Points, in no order, along strands that fork and pass close to each other.
In the rows, 128 means zero.
Points whose rows are less than 87.2 apart are linked; no others are. Some points are linked to none.
Tikom: [ 69  49 125 167 183  81 157 140 159  82 143 121 171 152 107 114 139 101
 155 130  94 165 143]
Felap: [131 152 135 108 116 102 132 151 182 171  99 150  80  80  97 105 121 120
 127 106 155 104 151]
fori: [149 130 162 136 161 107 157 167 129 160 107 125 135 123 206 148  86 104
 114  89 144 136 155]
faf: [ 86 143  98  80 134  93 154 135  99 101 154 122  55 133  77 108 176 141
  85 167 127 150 125]
dit: [ 64 102 146  89 170 101 132 156  88  92 138 148  45 156  89 136 155 144
 119 144 132 119 153]
doke: [134 120 125 151 145 102 132 131 133 124  94  91 142 164 188 127  94 127
 117 117 152 139 135]
foso: [128 116 138 117 141 138 179 118 140 153 143 208 121 115 104 128 140 144
 176  65 130  92 143]
libug: [ 82  66 128 152 163 103 119 161 119  94 132 147 133 180 116 141 145 119
 189 160  98 127 139]
Gam: [200  84 139 117 163 158 163 128 105  75 154 162 161  91 169 127 164 141
 170  78 142 113  86]
siv: [ 69 156  93  98 110 164 113 106 123  88 115 163  92 153 145 165 148 171
 113 179  77  98 106]
Peped: [156 168  89 102  66 155 113 107 135 132 125  90 135  91 173 140 130 156
  70 148 122 168 120]
konid: [ 65 178  92 135 131 128 116 116 121 100 117 166  74 179  82 102 124 127
 157 129 100 114 142]
vik: [156 138 149 157 148 174 154 123  97 175 145 125 166 119 132 154  63  51
 124 133 175 124 164]
zas: [ 92 177  79 116  99 152 144  79 149 129 117 113 115 143 139 113 133 159
 102 108  94 129 103]
mabun: [121 102  96 162 140 115 118 126 149  60 157 164 187 149 151 121 127 101
 203  65 111  81 158]
puvit: [153 143 170  95 159 109 128 128 122 173 144 154 164  79 198 163  90  95
  94 110 146 135 102]
gepid: [ 88 146 119  99 132 122 146 127 100 116 139 162  38 152  99 144 152 163
 129 179 114 116 126]
luva: [144 131 113 135 112 143 109  88 126 102 111  95 162 150 178 133 143 152
  87 139 134 126 117]
Gogi: [101 217 134  96  86 167  93 113 152 124 145 157 118  81 104 152 162 147
 128 101  95 129 100]
nofu: [131 144 129 108 118 109 142 139 167 171 116 149  61  95  98 102 141 140
 118 124 145 117 147]
rogu: [185  65 171 142 127 162 164 153  94 153 151 148 148 143 109 148 152 137
 194 108 114 106 155]
fam: [ 60 117 131 110 165  82 130 194 117  75 113 129 107 153  64 134 176  84
 129 185 121 132 138]
Gopo: [145  71 134 157 144 123 148 185 127 106 133 146 128 148 139 138 156 133
 200  68 126  92 163]
Fak: [176  91 166 159 129 141 145 147 106 159 114  78 135 140 146 147 103 108
 138 114 165 132 156]
bis: [138 151 117 124  88 160  89 134  96 100 132 122 119 174 128 141 163 153
 121 210  87 137 123]
sudu: [135 159 135 180 111 155  66 117 114  93 111  94 161 132 106 137 127  78
 162  93 167 119 168]
gub: [145 170 115  93  81 167 137  72 133 152 140 118 172  98 143 148 108 145
  83 120 102 145  95]
Rez: [ 79 165 112 128 128 131  69 137 153  85  89 159 101 139 147 144 170 139
 130 168 108 104 148]
vez: [177 104 168  98 136 152 150 104 123 146 147 176 169  80 140 149 167 150
 129 112 132 104  80]
lemo: [170 155 121  98 108 147  92 134 102 182 148 136 165  91 127 135  71  57
  79 175 156 113 131]
fekof: [181  78 146 177 130 193 170 106  82 141 157 107 168 125 117 157 125 105
 158 114 178 109 141]
Zef: [167 124 141 121 124 100 144 165 135 166 117  78 102 123 170 126 108 129
  94 170 147 163 143]
pobe: [194  61 165 150 138 167 162 128  96 130 160 127 174 108 132 154 130 117
 167  80 163 103 139]
vev: [ 72 190  72 136  89 114  91 138 132  86 127 130  47 126  93  90 151 132
 101 165  93 126 126]
viri: [ 50 129 121 135 159 107 118 114 144  73 125 149 146 149 104 136 145 128
 119 214  74 166 125]
liti: [145 181 147 134 114  92 121 171 177 166  87 144 100  82 103 106 100  98
 142  99 157 114 151]
dinor: [ 66 149 111 115 141  80 128 175 107  72 129 133 100 156  56 110 166  93
 113 182 120 135 128]
gege: [ 93  45 108 161 187  93 156 117 160  85 115 126 159 158 153  94 115 133
 123 115 114 138 118]
nupu: [109 140 119 155 128 112  97 127 152 103  91 131 137 159 138 109 145 121
 161 102 137 118 155]
loga: [ 79 124 108 130 149 133 118 125 123  74 104 202  99 140 156 159 145 153
 167 138 118  76 131]
seve: [108  85 130 124 164 130 179 122 115 120 139 172  67 140 124 114 145 167
 146  80 129  96 143]
panu: [ 76 190  94 145 119 116 120 113 133 111 117 142  65 156  70  75 129 126
 140 116 105 121 137]
Mit: [112 115 132 132 157  87 164 179 132 129 124  89 109 170  65  95 113 121
 135 104 143 159 128]
ves: [ 81 137 111 144 144  76  94 148 173 106  86 100  72 140 126  95 152 132
 113 137 156 128 149]
kebep: [113  94 146 110 160 124 193 156 105 136 160 147  97 172  73 126 155 163
 140 136 113 142 119]
tupig: [170 132 147 137 142 141 136  99 107 104 129 121 174  98 186 154 114 135
 115  89 163 127  94]
Gep: [104 167 113 121 138  98 162 117 163 159  95 132  78 124 133 111  82 124
 119  82 149 127 145]
fefeb: [ 73  71 106 124 197  84 177 132 138 106 120 105 111 169 129 108 108 147
  87 102 143 139 114]
Fefu: [ 73 143  83 133 140  66 101 136 165  98 100  89  74 127 120  86 146 127
  83 157 150 144 135]
Mev: [132 189  89 136  85 114 119 120 151 127 105  94 110 138 127  99 109 139
 100 138 115 153 123]
sav: [ 91  58 146 146 171  84 103 191 149 111  99  73 123 144 108 129 180 109
 142 151 125 151 142]
tif: [172  89 139  82 121 146 150  99 124 191 138 177 184 125 110 125 117 133
 129 119 126  89 100]
lopid: [155 142 171 117 165 103 141 155 133 162 119 138 145  90 211 161  94  99
 110  90 156 140 131]
ropib: [ 91  71 126 149 142 114 116 167 116  89 114 163 131 164 118 172 124 129
 210 188 111 107 134]
Gola: [128 179 123 129 101 145 145 113 134 158 131 174 104 145  66  95 129 134
 161 131  88 124 129]
lok: [168 128 135 140 114 159 135  86 104 120 122  85 162 139 173 146 129 145
  88 141 149 130 120]
musez: [130 133 128 116 150  94 187 136 116 172 141 103 122 172 143 116  60 117
  93 143 113 179 118]
pov: [ 73 114 122 145 145 118 103 107 143  88 127 128 153 160 129 131 161 138
 105 216  70 159 121]
fero: [ 85  49 110 179 178  87 151 109 162  78 144 136 181 158 133  92 119 113
 158 127  84 147 142]
dop: [144 127 148 141 159  98 146 160 134 146  90  95 117 146 208 137  97 116
 113 100 154 141 150]
dalez: [134 121 129  95 138  97 185 159 135 163 149 107 102 137  60 101 127 140
  96 151 129 166 111]
buvi: [ 87 174 136 113  97 171  35 129 150  53 120 145 148 125 157 172 169 133
 108 116  93 128 107]
zar: [150 161 137  90 124 116  50 133 120 178 152 149 167  80 107 136  71  81
 118 121 165 106  89]
tubod: [131 122 102 140 145 129 196 101 140 128 111 151 137 143 164 117 100 147
 137  60 138 113 109]
sumot: [123  91 136 174 156 114  87 119 132  80 103  99 188 115 190 146 111  87
 147  84 183 115 148]
Tes: [186  63 173 117 130 141 151 163 126 204 130 112 146 134  89 126  98 123
 132 141 135 115 142]
Buz: [115 209 130 104  87 176  87 114 133  95 134 147 141 122 119 159 159 143
 124  97  89 134 106]
sida: [154 148 143 147 119 101 142 160 144 167  98 102 110 140 123 106  84 105
 135 118 143 146 144]
led: [175 126 124  90 107 140 147  99 115 194 141 129 171 112 155 138  80 112
  77 167 125 131 118]
zana: [162 136 113 134 122 141 140  96  98 133 125  72 147 154 200 143  92 131
  71 162 141 152 127]
sig: [ 68  78 138 138 181  96 119 166 132  99 111 136  50 142 113 110 149 145
 140  89 146 102 184]
sal: [142 171 160 106 151 110  97 131 130 179 137 158 169  92 146 139  62  64
 125  98 143 131 131]
topal: [152 123 155 153 106 114  83 172 124 127  96  78  93 141 122 119 185 115
 154 155 143 125 155]
dibor: [ 70 115 138  76 147 103 153 126  66  99 146 159  34 151  86 147 135 157
 123 160 119 115 133]
fudo: [169  71 155  96 143 111 152 180 142 205 132 117 130 135  79 113  95 142
 110 153 127 127 122]
ketep: [142  86 143  94 155 108 186 170 144 187 146 109 103 121  80 121 118 159
  93 146 132 152 114]
Nufe: [161 176 162 127 126 120 104 129 129 160 131 138 165  93 126 143  67  83
 138  92 163 141 140]
Lipit: [101  79 117 173 145 121 111 119 141  76 126 165 176 153 150 130 135 111
 188 136  83 108 159]
Lep: [113  84 121 108 163 100 176 132 140 126 128  96  86 146 152 121 161 182
  75 136 149 141 105]
Disop: [137 134 128 170 144 179  85  84 102  60 173 119 187 116 148 146 101 127
 130  65 156 129  88]
fineg: [151 177 150 163 106 174  74 118 110 104 136 106 156 115  94 146 137  95
 150 105 164 125 151]
vut: [140 145 162 133 126 185  69 103  94  64 170 142 155 107 162 174 172 160
 122 108 120 128  78]
Mus: [158  57 145 128 168 128 210 155 135 161 125 138 127 133 147 123  92 167
 119  93 128 123 115]
talav: [159 124 139 127 115 140 170  99 122 171 138 143 152 163  84 101 101 140
 148 125 106 140 121]
Fum: [ 74  57 105 137 196  78 173 131 146  94 120 110 152 168 134 105 109 130
  96 113 131 151 107]
Vol: [189 130 172 158  95 135 113 155 121 171 110  94 129  96  91 124 104  65
 141 143 168 115 161]
kere: [168 131 127 125 101 126 147 109 105 149 144  77 132 158 107 109 111 139
  98 171 124 166 114]
perep: [112  49 126 216 142 153 104  82 126  92 123  94 185 128 141 139 134  75
 152 147 122 130 172]
dil: [125 186  74  88  56 167 122 107 153 135 123 102 131  78 152 127 136 153
  79 128  98 162 109]
didad: [166 126 140 147 113 136 160  99 113 167 134 116 157 167  87 101  79 118
 148 121 123 146 139]
kiv: [116 159 130  75 111 146 115  84 151 162 159 144 168  52 148 153 118 153
 100 105 113 125  51]
Ler: [114  73 115 155 170 101 136 152 169  85  79 131 133 120 197 115 135 134
 138  78 160  98 136]
gemaz: [ 91 194  84  77  65 174 137  90 167 137 133 104 132  78 155 134 125 154
  86 100  95 146  91]
gubi: [ 93 116 104 124 133 108  88 127 140  91 125 100 132 157 130 113 178 141
  92 209  94 158 114]
satu: [118 145 124 141 138 123 130 149 136  94 146 194 130 142 128 140 147 134
 212  64 138  94 162]
bipeb: [ 99 134 114  63 124 130 148  91 163 184 129 163 118  54 127 135 135 136
 106 107 141  79 102]
Mitif: [ 98  97 151 135 168 113 142 178 137 131 117 136  46 132 108 118 153 161
 149  86 148 101 179]
vepi: [184 132 161 122 104 128 101 151 129 186 114 135 156  98  83 116  79  67
 142 133 161 101 148]
zeza: [134 175  99 114  68 172  98 118 113 112 136 128 117 157 118 129 163 158
 103 175  70 144 116]
seda: [165  56 161 143 141 146 176 161  88 142 159 140 132 168 103 132 153 154
 189 126 105 124 136]
vufa: [ 85 167  97 134 140  90 143 120 140 125 116 118  78 164  75  74 104 125
 125 105 132 140 126]
tus: [173 115 152 117 102 116 138 158 143 177 125 116 100 110 103 107 157 143
 124 166 132 138 136]
mir: [125 111 119 160 142 164  90  79 129  54 115 126 208 120 179 133 140 122
 105 109 115 114 115]
Menem: [191 101 145  92  89 124 118 156 141 192 126 135 130 100  89 111 151 127
 116 180 129 109 136]
gugel: [ 81 192 105 110 124 153 132  81 148 106 127 123 146  97 158 141 128 153
 110  47 115 126  74]
Riru: [ 74 168  73 136 109  85  95 136 150  93 119 106  67 124  98  73 159 125
  86 163 117 143 122]
Favip: [129  90 142 141 142 128 157 171 127 124 136 161 106 154 122 130 159 153
 191  99 124 105 157]
duru: [ 93 170  98 103 104 179 129  99 122  97 122 164 110 153 150 157 168 166
 118 145  74 107 106]
Zokit: [146 142 151 153 103 183  95 130  71  97 136 139 148 151 118 171 154 116
 186 154 121 104 152]
Nivo: [142  77 140 116 161 124 207 127 139 152 121 138  95 130 146 119 125 178
 101 102 136 117 112]
pif: [158 157 172 143 132 161  80  96 121 137 170 115 156  63 137 167 101 130
 115 111 177 145 102]
kizod: [143  59 131 165 143 117 137 151 127 109 128 109 154 172 141 120 132 127
 185  83 133 110 156]
kidol: [188  73 169 145 125 161 161 133  96 138 158 151 168 119 117 146 143 121
 187  90 135 105 147]
fazum: [162 135 139 133  99 112 129 169 133 147 132 109  82 122  95 105 171 143
 132 177 126 147 136]
Vama: [147 161 123 133  92 112 113 160 121 124 132 119  75 139 101 101 176 145
 130 180 110 143 131]
Mape: [ 84  95 112 126 137 137 131 129 119  64  97 206 104 139 145 180 118 169
 180 167 130  68 120]
Kesor: [161 155 102 115  92 116 131 129 116 190 135 121 136 106 152 103  60  78
  76 182 105 159 130]
Rifel: [ 94  54 137 145 187  83 132 182 146 111 110  71 130 155 124 126 143 133
 118 121 141 146 129]
Lezi: [123 188 136 103 107 164 128 121 119 133 130 209 124 122  96 160 147 149
 174 129  91 103 121]
Lufu: [171 163 152 111  95 155 114 101 127 139 136 130 157 100 127 150 155 147
 115 132 131 134 124]
ruvu: [ 87 145 100  84 132 108 145 137  98 107 154 138  59 147  96 129 178 153
 101 203 117 145 109]
lafo: [139 160 134  84  98 147  60 104 138 165 167 122 157  39 148 160  94 132
  82 135 135 155  78]
bedu: [132 123 120 149 126 155  98  86 122  83 109 119 182 149 167 133 151 134
 114 113 119 116 127]
lota: [141 138 145 154 125 143  69 116 117  92 110  87 165 111 159 156 155 116
 127 113 174 124 143]
bon: [139 130  75  95  85  91 149 148 133 188 139 124 110  94 106  82  81 117
  82 189 115 157  99]
Gez: [129  91 122  96 143  95 177 147 141 146 140  94  73 121 137 126 157 180
  69 151 151 156 113]
miz: [188  69 162 132 147 140 190 139 121 145 121 125 150 127 165 130 121 154
 132 102 143 117 117]
vagub: [147 125 127 120 136 104 173 126 101 150 145  76 140 176 129 116  80 124
  90 159 131 182 112]
mifo: [150 136 145 164  97 189  96 116  71 106 136 102 132 167 101 148 163 112
 154 186 121 116 154]
verof: [168 161 100 108 100 149 108 124 104 182 143 132 157  92 146 122  69  57
  70 182 126 135 142]
balan: [113 140 134 125 140 134 159 133 135 131 145 210 108 122 106 138 143 135
 198  61 130  90 157]
nepev: [145 128  88  92  88 121 149 125 153 178 133 125  90  82 128 105 145 164
  91 175 125 152 114]
gif: [ 61  71 148 107 194  96 136 173 106  87 137 132  61 142  87 127 153 150
 117 109 137 113 165]
zur: [114  51 119 202 135 125 103  98 141  86 127 106 192 135 141 125 120  75
 178 119 117 117 184]
lik: [187  64 175 142 120 161 156 137  97 189 145  94 147 141  83 129 112 110
 141 156 141 130 147]
Dava: [126 120 136  97 135 107 178 151 127 163 161 142  89 132  30  94 141 132
 109 158 116 141 115]
zalar: [118  94 128 125 158 135 198 113 132 146 142 183  93 138 104 108 116 162
 153  64 118  99 143]
Golin: [145 112 146 143 132 106 154 166 106 139 137  76 127 178  61  98 108 108
 152 122 132 167 132]
fure: [ 81 176  78  95  91 168 157  72 150 130 125 107 118 110 161 125 136 169
  91 107  93 118  98]
nupa: [134 166 149  94 121 117  48 120 146 176 151 151 161  70  98 135  88 109
 132 103 151 120  79]
veru: [134  89 141 153 163 101 165 184 142 152 116  96 122 158 136 123  74 133
 154  72 142 139 157]
ged: [ 91 147 124 169 136 122  52 105 166  71  88 122 195 122 152 127 125 103
 145  85 134 129 157]
Solol: [120 157 129 119 102 146 119 162 107 108 101 174  84 158 100 173 129 162
 192 188 128 101 124]
vite: [177 135 124  97  97 162 143  71 116 169 144 120 170 103 146 146 109 141
  80 158 118 133 105]
fetov: [187  97 149 108 158 159 175 117 113 107 153 184 160  85 152 135 163 149
 161  83 130 115  78]
sonof: [ 77 192  86 131 102 134  80 133 150  91 101 144  71 134 116 112 165 134
 120 153  99 111 143]
diba: [ 92 168  97  97  75 133 129 108 138 167 138 171  61  68  68  87 137 127
 117 152  88  91 131]
muker: [158 167 151 159 105  93 126 175 149 155  88 109 107 120 108  93  83  88
 151 109 147 128 157]
Zubi: [183  88 139 138 162 151 136 129 101  66 137 137 167 104 180 132 166 130
 160  83 154 112  97]
Suni: [ 94 148 104 132 143 106 170 103 151 144 108 127  91 161 117  96  92 140
 129  85 138 134 132]
fumu: [169 139 146 101 121 105 107 172 134 195 107 150 149 110 110 112  65  60
 125 122 143 101 141]
fofos: [ 80 145 111 120 144 104 124 146 110 100 137 136 102 182  77 114 154 129
 136 174 111 139 118]
Gefu: [ 84 143 114 130 143 132 104 130 134  83 100 179 109 138 159 146 171 150
 148 127 123  90 140]
Labo: [ 67  77 142 135 173  83 112 187 137  95 115 104 124 149  87 128 179  91
 143 162 116 147 146]
seg: [136 129 138 133 163 100 179 146 126 183 126 124 119 166 164 114  59 111
 110 112 115 164 140]
kuval: [ 39 145  91 125 148 125 119 108 113  85 128 182  97 186  91 121 117 132
 155 153  91 115 132]
foviv: [156 161 161 115 120 138  69 104 129 149 160 114 157  51 143 165 114 129
 100 128 164 147  97]
vufil: [129 176 128 107 125 124 140 100 157 156 119 148 150  90 146 142 106 135
 125  82 145 128 105]
roko: [123 115 129 154 153 169  64  82 122  37 142 123 197  99 173 140 119 125
 110  77 135 128  81]
Nimed: [130 174  76 114  69 145 113 130 122 115 141 114  96 139 113 108 166 160
  95 188  78 159 109]
sego: [122  69 124 186 144 108  97 115 150  85 106 108 191 133 165 125 124  87
 169  91 140 108 169]
Kob: [199  59 155 149 145 158 185 131  92 127 139 115 170 120 167 136  99 122
 145  90 150 112 126]
rul: [162 140 135 136  86 170  95 125  76 110 142 103 119 166 122 147 171 139
 125 214 106 129 138]
vukaz: [117  86 102 176 136 122 109 111 145  58 153 170 193 149 148 131 121  88
 204 104  82  90 163]
pobi: [130 198  92 122  90 112 138 122 149 150 105 108 108 114 142 105  84 122
 100 132 114 152 121]
babof: [119 188 131  81 105 124  64 121 168 164 143 160 139  47  95 132 129 128
 129 101 134 117  78]
Feno: [ 93  97 120 141 168  95 141 137 163 112  84 132  95 134 177 119 132 147
 117  69 170  98 149]
salot: [168 128 156 161  93 134  95 156 108 131 111  78 108 138 104 119 163 101
 159 152 145 128 157]
vus: [110 154 118 143 140  76 157 163 139 135 116  92  98 168  82  80  86 109
 130 108 143 160 121]
nik: [ 88 125 120  96 144 102 154 126 122 125 143 118  40 129  90 106 161 156
  92 134 135 138 137]
Vubi: [162 150 157 106 150 132 129 104 102 164 152 130 168  86 197 166  90  90
  79 131 149 144 118]
vud: [165 130 161 142 141 137 153 127 104 182 129 127 159 139 148 131  50  75
 131 116 142 136 166]
nake: [156 158 167 161 121 169  85 109  99 108 155 126 169 106 105 157 146 119
 166  90 164 127 136]
gid: [ 83  49 146 176 166  92 129 128 137  95 130  97 174 147 118 127 149  93
 153 162  90 177 143]
Kiko: [115 113 140 128 145 137 164 141 120 122 129 187  77 149 135 143 165 166
 161 122 124  98 143]
posed: [153  98 119 177 127 179 125  93  80  91 149 115 186 163 134 137 135 111
 165 104 144 102 147]
fozuf: [138  66 114 153 177 109 127 135 156  67  91 133 165 107 201 114 146 121
 141  86 144 103 122]
gami: [139 164 134 137 108 149  93 133 117 105 110 141 125 151 134 139 175 140
 150 147 119 115 142]
mes: [166 122 144 151 122 139 165 112 104 167 131 121 164 162 118 122  49  92
 146 109 139 138 155]
gefur: [ 99 155 125 162 137 134  54 109 144  60 128 142 191 116 149 139 133 122
 154  58 132 125 128]
ropod: [136 113 134 162 148 113 105 129 124 102  91  94 173 138 195 140 104 101
 130  92 170 120 148]
dules: [164 127 151 158 139 190 156 101  96 159 153 109 175 114 130 168  84  84
 111 142 187 122 139]
vidi: [166 160 126  87 105 128  61 138 111 173 148 141 169  80 117 135  76  66
  97 144 157 106 111]
rezi: [181  82 170 150 112 154 144 134  90 163 143  94 129 153  84 129 136 113
 161 143 136 135 150]
Sil: [104 148 129 176 121 132  44 126 139  80  98 115 177 131 120 126 144  86
 170 100 134 117 176]
Bot: [157  67 127 146 158 133 127 130 130  72 107 134 160 125 190 125 175 132
 146 103 140  99 117]
Fot: [119 145 115 157 140 141  79 103 121  51 165 160 181 122 149 135 133 134
 175  45 123 117 104]
vig: [ 97  50 143 184 158 103 116 103 136 101 115  73 183 142 127 121 126  92
 140 162 106 171 147]
fuput: [138 112 141 152 108 156  91 153  79  91 122 150 148 161 132 183 145 115
 215 156 123  98 156]
puzop: [110  33 130 194 154 134 106  91 125 104 118  72 176 145 138 130 133  89
 135 164 124 143 149]
vigak: [103 177  77 118  83 117 139 116 143 147 132 122  54  92 102  86 142 151
  96 154 112 140 128]
fon: [116 194  97 114  50 186  91 104 143  92 121 110 138 151 118 115 137 124
  89 116  74 148 118]
Tudif: [187 125 126  85  76 124  96 139 139 182 127 140 146  76 112 122 139 121
 104 174 148 115 127]
kotil: [ 99 189 119 122 102 170  68 118 134  79 120 157 147 146 137 155 159 134
 131  99  95 123 114]
veli: [165 142 154 105 107 190 118  68 105 130 178 148 183  78 128 162 141 150
  98 121 114 128  72]
kedom: [120 174 144 110 127 158 119  96 130 126 157 179 146  84 119 154 155 156
 153  77 111 119  78]
ponu: [131  78 140 164 145 103 127 173 139 131  98  85 132 162 146 122 113 121
 168  81 157 130 161]
guti: [119 111 110 125 119 104  92 134 140 106 117  89 117 145 157 119 193 157
  97 202 123 148 126]
zap: [149 148  80 104  81 102 134 137 125 192 130 132 126  99 131  90  68  96
  81 183 104 148 113]
ruber: [115 158 159 127 117 171  40 124 111  57 148 141 153 111 158 182 176 148
 121 124 117 130  98]
gak: [106 120 142  90 153 118 187 149 100 138 165 149  82 161  47 118 157 144
 126 153 113 146 119]
bipef: [124 173 130 113 106 157 137 138 104 112 120 197 105 153 111 175 136 160
 186 148 107  99 125]
nug: [126 163  94  84  79 138 125 115 160 179 123 163 110  74  89  99 144 131
 116 144 106 100 117]
popip: [143 153  78 110  85 131 123 107 139 132 119  85 116 131 167 117 145 176
  79 168 116 166 114]
Vot: [168 142 166 125 110 184 113  82 101 120 168 136 173  92 124 163 159 144
 119 122 135 126 107]
Sodif: [124 117 109 149 135 112 127 146 136  72 157 179 149 148 144 138 143 116
 217  52 123  77 159]
peb: [150 139 153 145 126 194  94  89  90  73 162 125 172 113 153 164 166 145
 109 108 139 124  94]
natob: [ 34 106 131 135 182  81  94 122 142  85 112 153  64 135 105 103 144 117
 128 140 129 120 173]
lagu: [109 178  83 130 107 130 122  97 148 120 111 112 113 162 118  99 127 147
 115 127 102 139 119]
Sakof: [ 91 163  94  97  86 113 145 100 135 149 137 136  32  75  85  80 138 139
 103 145 108 121 135]
tof: [ 97  75 125 172 146 114 100 135 131  95 125 135 159 169 126 130 141 102
 196 149  92 128 160]
Teteb: [174 143 181 150 121 136 104 156 119 166 118  93 133  75 127 158  94  56
 132 132 191 127 166]
vene: [124 106 139 132 174  99 183 174 139 164 121 108 103 161 138 121  67 139
 121  94 134 152 142]
Semag: [164 156 125 117  94 155 137  99 125 149 134 134 141 136 124 132 160 158
 125 144 108 131 120]
zos: [133 107 110 118 125  88 120 147 138 125 117  63 109 146 154 112 164 156
  88 181 150 163 121]
vunik: [116 167 124 134  98 100 112 186 116 107 130 140  50 138  87 120 173 136
 145 203 114 127 124]
Muk: [162 149 104  75  75 137 111 116 148 184 129 145 148  74 111 119 132 126
 100 153 116 116 110]
buvin: [106 126 114  71 125 135 185  79 156 178 125 151 107  63 154 132 127 152
  87 112 134  87 100]
Fonuk: [ 88 192 134  82 106 149  80 108 170 154 156 164 125  46  99 138 144 139
 131  94 109 120  78]
mafur: [119 154 138 123 114 120 117 185 105 111 112 152  61 160  95 155 148 147
 175 203 125 112 130]
folog: [129 119 100 127 132 135 146  91 129 111 113 114 138 159 175 121 165 173
  98 141 106 123  95]
viliz: [135  89 127 146 147 101 125 132 137 120  93  77 140 171 173 117 120 142
 111 133 146 140 129]
nebi: [143 103 138 153 128 120 151 145  95 137 146  98 139 194  57 101 115 116
 181 115 117 155 141]
Gudud: [ 86  78 123 123 190  93 178 141 136 117 117 108  79 154 142 110 101 162
  96  81 153 127 129]
koge: [105 152 107 143 125 111 113 122 130 112 120 110 119 187  93  91 146 134
 137 143 107 144 119]
rim: [147 133 132 102 134  87 141 187 169 197 103 129  82  91 158 121  90 111
  90 143 146 139 149]
pibag: [151 145 173 156 136 164  82  95 110 123 170 123 163  84 122 157 104 126
 143  88 175 143 112]
Binab: [151 155 140 108 101 192 131  61 114 120 161 119 183  91 150 160 117 151
  79  99 110 141  67]
dege: [131 114  73  79  92 103 154 136 144 194 139 133  91  82  95  79 115 142
  84 182 120 144 104]
boti: [169 132 145 106 137 137 146 115 102 189 148 135 158 115 190 149  84  80
  72 150 132 137 141]
tafev: [133  70 148 125 161 131 185 183  93 134 161 145 105 179  84 139 156 165
 173 133 104 129 127]
fakek: [115  95 140 144 137  95  94 171 138 119  98  76 104 157 128 120 178 124
 138 155 143 137 147]
kone: [110  72 134 135 172  84 131 167 137 119 105  57 135 170 140 116 118 126
 111 133 146 158 124]
Pem: [125 181 122 107 135 117 159 105 155 162 111 138 140 105 175 144  84 120
 110  92 134 131 111]
muke: [154 174 104 122 120 134 138 102 104 158 136  93 135 135 208 134  81  99
  62 160 113 167 142]
vogu: [119 101 127  95 140 123 200  92 144 166 122 151  81  97 146 117 127 168
  94 104 135  99 112]
Dedo: [132 120  98 101 121  87 156 153 142 147 134  80  83 114 139 113 148 166
  76 171 153 180 115]
tuze: [ 95 178 115 108 139  92 152 123 166 159  90 124  63  90 170 124  89 115
 104  84 160 122 153]
Nuvin: [133 162 127 125 121 129 151 104 152 150 113 155 135 123 122 123 130 144
 146  86 130 120 131]
kato: [ 92 117 122 144 160  93 125 144 167 117  84 117  84 142 150 113 142 145
 122  96 163 118 153]
keped: [116 176  65 113  61 142 133 121 130 135 139 119  80 104 104  90 149 162
  91 175  83 162 111]
Sote: [ 32 128 101 123 157 119 123  99 126  72 128 166 119 166  93 135 121 130
 122 189  74 137 115]
lup: [161 169 167 155 125 128 109 132 116 143 115 100 149  98 137 152  85  70
 144 100 185 136 164]
sefaz: [147 132 130 108 120 125 168 105 157 182 120 159 131 136 100 108 104 135
 136 110 129 119 125]
muven: [114 104  97 119 146 114 166  98 135 119 121 105 109 159 169 111 153 182
  80 144 134 132  94]
kop: [110  99 151 145 137 120 100 195 127 111  99 141  92 156 135 155 178 126
 203 137 136 102 166]
Zisu: [185 122 170 167  88 136 110 156 112 153 112  80 110 110  89 121 138  86
 149 151 153 125 161]
Medi: [150 123 152 132 134 104 161 160 144 187 112 127 124 150  92 100  63 107
 138 118 131 143 142]
Punes: [175 116 153 156 122 180 156  86  94 138 145 111 174 129 127 156 105 108
 130 130 174 123 141]
rusa: [114 146 103 115 119 152 137  91 132 105 119 148 115 144 166 137 185 175
 110 136  99 102  98]
kudaz: [142 135 131 168 141 151  85  95 104  66 175 133 181 107 146 141 113 134
 165  54 149 131 101]
busu: [164 132 128 122 105 136 144 108 119 146 143 100 129 158 117 112 146 156
 113 166 116 153 119]
nebe: [113 133 122 110 128 105 160 132 145 154 130 127  52 122  94 102 145 155
 107 134 138 131 140]
rutap: [129 200 102 118 116 109 147 121 147 167 106 118 116 120 174 124  71 101
  98 121 118 153 132]
mog: [119  90 133 151 117 129  91 163 101  88 108 158 137 160 133 178 136 121
 217 175 114  99 147]
doza: [125 162 138  84  84 168  79  88 145 148 173 120 160  54 142 160 110 150
  84 110 112 157  61]
Sabup: [145 127 147  89 134 137 133  92 139 158 152 170 168  60 138 144 139 153
 118 100 129 108  54]
ponut: [151 203 112 122 114 127 126 110 113 158 125 108 136 117 192 134  75  81
  79 136 110 160 146]
guv: [154 119 149 111 137 108 137 173 142 211 107 144 136 134 116 109  56  82
 126 123 126 117 149]

A fork is a point with three links. Follow the links from the first point to the second and name the forks in between, in order.
Teteb, Rifel: Vol sav
vagub, puvit: Vot
gak, Kob: pobe
Felap, sav: Vol
vus, Dedo: vufa
muke, kone: rutap lagu sav
popip, Rifel: lagu sav
Vol, sego: sav doke
Labo, fure: lagu

Follow the links from the first point to the second, and from the first to the third. Name the last point that the two ways share.
vufil, Gez, zas: rutap
roko, Pem, guti: luva
lup, faf, sego: Vol
vud, gak, vogu: pobe
lok, Labo, gemaz: lagu
tuze, Golin, gubi: vufa
dil, kone, zana: lagu
muker, Rifel, lup: Vol
salot, fori, rutap: sav

A fork is a point with three links, a tip a point with one. Leave the first point through the second and follow the links. Name the first fork or tip that comes.
guti, zos: folog
Gudud, fefeb: doke
liti, muker: Vol
seg, musez: Vot
Sakof, diba: Lezi
ruvu, gepid: Mitif
Ler, Feno: Mape
rezi, lik: pobe
zur, perep: Gudud
Fonuk, babof: nepev
